A landscape with many valleys, sampled at points; each row gives a point and its height.
From any point a ball rolls to the lowest of the 6 points nearest to it. It stops when none of these is lower. Distance is the straight distance between rows; heights are no part of it.
k_108: [-52 -12  27  27 -15  19  24  22 -12   4 -14  25]  (h 4.84)
k_322: [ 17  -5  11 -15 -12   4  -6   7  -4   9  -5  11]  (h 4.34)
k_432: [  5 -14  26 -20 -14  -5   3   5   2  -9  10 -13]  (h 1.55)
k_565: [-12 -28  31  27  -9   3  25   4  -5  -7  11   8]  (h 3.60)
k_367: [  0 -29  36  14  -5  -1  20  -1  -6 -23  13  -1]  (h 1.24)
k_3: [-24 -14   4  37   3  14  17   7 -19  27 -24  46]  (h 2.23)
k_244: [  0  13  -9 -23  -4  -4 -14  12  13   9  -3 -15]  (h 3.92)
k_752: [ 14  31 -25  -8  -3  -1  -9 -15 -21   6 -32   6]  (h 1.64)
k_824: [ -4  18 -23  -9   9  -3 -18   7  29   5  14 -23]  (h 1.94)
k_559: [ -1  21 -26  -1  15  -2 -21   5  31   2  20 -24]  (h 1.98)
k_51: [ 13  23 -13  -6  20   3 -32 -11  43 -15  49 -22]  (h 1.91)
k_70: [ -9   4 -13 -15  11 -10  -3   0  33 -11  45 -44]  (h 4.30)
k_642: [ 11  27 -25   7  25   6 -27  -7  36  -4  24 -16]  (h 1.59)
k_512: [ 22   2  -8  -2  -5   9  -4  -8 -19   7 -22  27]  (h 2.88)
k_711: [-46  -3  18  27  -5  21  18  20 -18  25 -34  46]  (h 0.80)
k_144: [-19 -25  21  33  -8  11  19  12  -5  13   1  29]  (h 2.32)
k_793: [ 15   9 -23  19 -21   7  14 -44 -43  16 -25  40]  (h 2.09)
k_974: [-42 -12  18  34  -9  19  20  21 -12  20 -20  37]  (h 2.08)
k_901: [  8 -22  36  -7 -12  -5  11   1  -7 -19  13  -5]  (h 1.10)
k_972: [  4 -24  41  -2   3  -8  10  -1 -11 -37  10 -17]  (h 1.68)
k_262: [ 20  11 -21  18 -15   9  11 -39 -40  10 -28  36]  (h 1.83)
k_538: [-32 -21  25  35  -8   9  23  18  -7   8  -2  23]  (h 2.57)
k_986: [ 21  -5  -7  14  -3  11   3 -13 -23   8 -21  39]  (h 4.49)
k_158: [  2 -14  -8  33   5   8  11 -13 -23  22 -24  47]  (h 1.49)
k_729: [ -1  24 -29  -6  11  -2 -15   8  18   7  -7 -17]  (h 1.50)
k_274: [ -4  14 -20 -13   7  -3 -13   9  28   7  18 -26]  (h 0.98)
k_338: [ -4 -10  24 -30  -5 -19   6   3   1 -19  11 -34]  (h 3.51)
k_500: [ 11  12 -12 -17  -5   2 -13   6  -3  10 -19   4]  (h 1.30)
k_82: [-10   6 -15 -16   3  -7  -9   7  29   1  25 -36]  (h 3.57)
k_733: [  4  18 -12  -8  15  -2 -18  -4  40 -18  56 -30]  (h 3.17)
k_635: [ -1 -27  36  17 -11   3  14   4  -4 -14  14   5]  (h 0.88)
k_716: [  0 -18  34 -23   1 -14   8   0  -6 -32   5 -29]  (h 4.56)
k_290: [ 23  19 -19   2 -14   5  -3 -27 -31   6 -31  24]  (h 4.66)
k_708: [  3  32 -31  -6   5  -3 -17  -1   0   9 -22  -7]  (h 1.13)
k_609: [ 13  -7  18 -21 -15   1  -5   9   1   2  -1  -4]  (h 4.60)
k_638: [-15 -20  11  34   0  13  13  11  -7  20 -11  37]  (h 2.25)
k_878: [  7 -22  27  12 -13   8  12   5  -3   0  11  18]  (h 4.35)
k_821: [ -3   6 -10 -20  -1  -8  -7  12  17   5   9 -24]  (h 3.19)
k_724: [ -4  -3   8 -30 -12 -10  -3  13   7   0   6 -21]  (h 4.74)
k_230: [ -7 -12  24 -29  10 -23   6   8  -2 -34  10 -43]  (h 3.94)
k_916: [ -1  34 -33   5  16  -5 -18  -2  18   8  -6 -13]  (h 1.60)
k_989: [  6  25 -25 -13   4  -3 -18   3   7  11 -15  -8]  (h 1.32)
k_670: [ 24   5 -19  15  -8   9   5 -30 -33   7 -31  37]  (h 1.96)
k_88: [-13  -5  10 -31   0 -18   3   6   6 -16  14 -41]  (h 2.70)
k_52: [  1  15 -13 -17  -1  -3 -16  10   9  11  -8  -8]  (h 2.56)
k_211: [ 25   0  -2  -6  -8   6  -6  -3 -12   9 -19  24]  (h 2.74)
k_293: [-15  -6  -6 -21  21 -23   4  -1  20 -27  34 -55]  (h 1.65)
k_563: [ 24   9 -15   2  -8   7  -2 -17 -25   8 -27  30]  (h 3.36)
k_357: [  7   2 -18  33  -5   7  20 -35 -37  17 -29  45]  (h 1.18)
k_504: [ 11 -21  22  10 -12   7   7   3  -5   5   4  20]  (h 5.34)
k_760: [-12   2  -3 -24   0 -14  -3   9  19  -6  19 -38]  (h 2.63)
k_102: [ 21   5  -3 -14  -7   6 -10   4  -8   9 -15  16]  (h 1.52)
k_506: [ -2  13 -19  -8  12  -3 -14   5  35  -4  36 -31]  (h 6.11)
k_435: [ 13  23 -21 -12  -4  -1 -15  -4  -9   6 -26   6]  (h 0.99)
k_763: [ -5  -9 -14  35   7   8  22 -20 -33  22 -33  50]  (h 0.52)
k_372: [ 17 -15  18   3 -12   6   0   4  -4   7  -2  20]  (h 6.20)
k_920: [-17  -5   1 -26  10 -21   3   5  16 -22  26 -48]  (h 1.78)
k_445: [ 19 -12   4   9  -4  11   0   1 -10  12 -11  29]  (h 6.90)
k_838: [ 20  12 -12  -7  -3   3 -10  -6 -14  10 -25  18]  (h 0.69)
k_89: [  5  29 -33   8  22   1 -23  -6  30   3   8 -18]  (h 0.89)
k_855: [  1 -21  37 -22  13 -16   6   7 -10 -43   6 -32]  (h 5.51)
k_376: [-31 -24  30  36  -7   6  27  10  -6  -5   5  12]  (h 2.85)
k_615: [ -5 -16  -1  36   4  13  10   0 -16  23 -20  44]  (h 2.52)
k_585: [-12   2   1 -25   2 -17   2   7  16 -12  22 -43]  (h 2.31)
k_236: [ 13  26 -18  -2  26   6 -32  -7  43 -12  43 -18]  (h 1.80)
k_535: [-14 -12   7 -29  25 -26   5   7   4 -36  16 -55]  (h 0.68)

For each start below, name the point where the ball stops.
k_760: k_535
k_638: k_763
k_144: k_711
k_372: k_838
k_986: k_763
k_670: k_763
k_538: k_711
k_733: k_89
k_51: k_89
k_52: k_838
k_724: k_635
k_88: k_535
k_70: k_535
